Each row is a point on a landscape with many valleys, with its height.
A ball rolls from a point to the lowest of its 3 nearest points, and stops where none of them is lower. Distance is the straight distance between rows; heights are no part of it.
zuzo: 88 78 93 91 107 99 79 104 87 92 115 133 104 128 116 103 88 101 92 95  h=400
Fabep: 100 80 143 67 135 111 138 91 123 109 113 92 96 112 85 99 133 162 123 90  h=770
mume: 112 78 118 92 116 108 111 85 107 97 104 108 103 104 87 102 128 123 109
 86  h=736
giv: 102 148 91 127 67 94 112 100 96 112 77 47 94 59 87 102 97 60 104 115  h=297
kude: 145 92 110 103 102 114 108 76 107 83 86 85 98 76 88 100 132 79 126 91  h=582
bala: 114 45 139 86 146 116 95 86 126 104 126 129 113 150 99 121 112 134 124
 72  h=637
Kek: 137 76 114 94 116 112 108 76 100 83 100 103 109 96 95 102 128 89 128 79  h=632
vamep: 47 96 101 72 110 81 103 138 101 132 124 125 90 134 112 71 67 162 73 106  h=338
zoga: 74 95 106 75 119 92 124 116 106 109 112 106 92 112 95 86 105 161 88 95  h=654
Fud: 79 73 89 96 103 94 54 118 89 91 111 151 112 144 139 113 64 88 87 107  h=503
Mito: 103 142 100 115 71 101 121 101 114 109 75 41 87 59 88 103 109 81 98 124  h=301
mavil: 76 135 85 107 78 89 108 117 95 109 95 91 88 84 95 81 87 116 71 112  h=336
Neka: 145 110 101 124 89 104 106 72 97 92 79 65 99 60 88 107 123 48 128 97  h=510
fide: 74 57 100 83 111 87 53 133 98 95 126 155 119 162 145 125 54 103 88 113  h=553
vafi: 85 128 105 89 90 102 134 109 113 107 90 71 86 68 85 96 109 133 87 119  h=102
maf: 72 149 75 115 63 83 105 124 93 121 86 83 86 72 98 83 69 109 65 123  h=294
nud: 65 123 82 88 85 87 113 133 99 117 101 99 89 90 101 75 83 140 65 109  h=293
Nitob: 101 124 67 141 77 90 74 96 72 97 91 93 105 85 109 94 74 34 102 105  h=502
neven: 110 60 105 93 126 106 73 92 101 85 116 131 112 140 113 124 102 102 111
 82  h=65
pov: 130 105 82 137 92 97 80 88 85 83 90 95 111 86 101 103 104 37 113 96  h=532
kivu: 118 140 118 96 83 122 133 93 134 100 72 31 82 50 78 104 128 84 120 131  h=443
litul: 96 123 83 118 80 89 98 99 88 103 92 90 99 79 96 90 89 85 79 112  h=406
mif: 156 101 96 134 93 110 90 66 101 83 83 79 107 75 94 102 123 29 137 92  h=559
gab: 124 119 120 90 94 111 131 85 122 92 81 54 90 63 80 102 134 96 121 115  h=517
Gare: 101 130 96 110 84 98 119 99 103 107 84 77 91 69 91 92 105 98 82 109  h=434
Luv: 80 83 118 75 123 96 120 100 104 108 115 107 96 120 90 95 112 149 104 93  h=704
gokap: 85 70 134 75 140 104 125 94 118 120 127 108 101 134 88 101 115 163 111
 85  h=722
fevin: 76 89 95 89 105 90 93 111 87 104 111 127 99 116 111 90 84 121 83 93  h=314
vosiz: 66 93 79 92 97 85 71 121 81 104 110 133 99 119 119 94 65 107 75 102  h=300
Digov: 78 110 118 75 107 103 140 109 113 109 97 88 90 91 87 94 119 156 95 106  h=551
Sen: 124 76 89 103 107 112 81 82 91 77 103 117 113 108 106 111 109 71 110 86  h=580
Sirov: 114 53 123 87 135 113 87 94 115 98 122 132 111 142 102 117 113 121 119
 77  h=482
sifos: 101 91 80 112 93 99 69 103 78 82 100 131 111 117 117 108 83 63 92 96  h=581
magaz: 88 128 67 124 70 88 80 112 77 97 96 105 106 89 111 88 68 66 78 107  h=462
lorak: 106 78 106 88 119 102 98 92 92 89 108 119 104 117 101 107 107 117 101 85  h=650
digiz: 110 105 101 100 100 104 117 88 96 97 92 88 97 83 87 97 119 104 98 100  h=624
zufez: 70 73 103 82 116 94 83 118 96 110 119 139 105 147 117 103 70 128 90 92  h=446
tevi: 106 75 96 100 112 107 74 97 87 78 106 137 110 127 112 117 100 86 100 90  h=425
vib: 81 152 76 136 55 82 103 122 94 124 85 58 87 64 92 93 76 69 87 118  h=219
Fure: 85 74 117 86 121 100 90 101 105 103 117 131 110 137 107 105 95 127 95 85  h=519
lesez: 147 120 111 116 81 113 118 77 116 99 71 42 94 51 85 105 127 50 142 113  h=447
mumo: 60 108 86 83 92 84 95 126 93 116 108 120 93 121 115 76 73 131 74 109  h=263
gef: 123 113 71 146 83 98 64 89 76 88 89 99 108 85 108 105 80 21 109 102  h=533
domo: 94 151 92 111 71 102 125 112 110 112 76 48 87 60 80 105 100 92 91 127  h=212
Nunek: 126 59 112 88 123 111 100 80 109 84 109 123 107 124 97 117 122 109 124
 80  h=645
repup: 80 64 114 85 128 100 76 108 105 103 126 140 116 158 125 121 79 123 97 85  h=496
Pul: 127 133 104 112 79 106 121 90 113 105 79 49 92 54 85 104 121 73 113 120  h=372
babuv: 88 108 85 104 92 92 98 107 91 99 101 111 98 94 102 87 90 108 83 98  h=399
fil: 116 118 85 120 89 104 97 87 89 94 92 84 103 76 96 93 103 66 99 96  h=472
dagu: 126 100 97 114 99 104 98 85 96 93 93 96 104 82 91 97 111 76 106 95  h=534
Zube: 118 102 126 74 107 115 138 81 118 92 93 74 91 78 82 97 143 123 123 100  h=600
Far: 59 79 103 82 113 90 78 129 99 121 126 146 101 143 127 92 62 133 79 99  h=419
Kofo: 111 86 95 101 107 102 91 87 96 86 103 114 106 106 96 100 106 95 102 87  h=644

Where does a ball stop that starts at each point below?
mif | domo
magaz | mumo
kude | domo
Zube | domo
maf | domo
Sen | neven
Nunek | neven
pov | mumo
mavil | mumo
gef | mumo
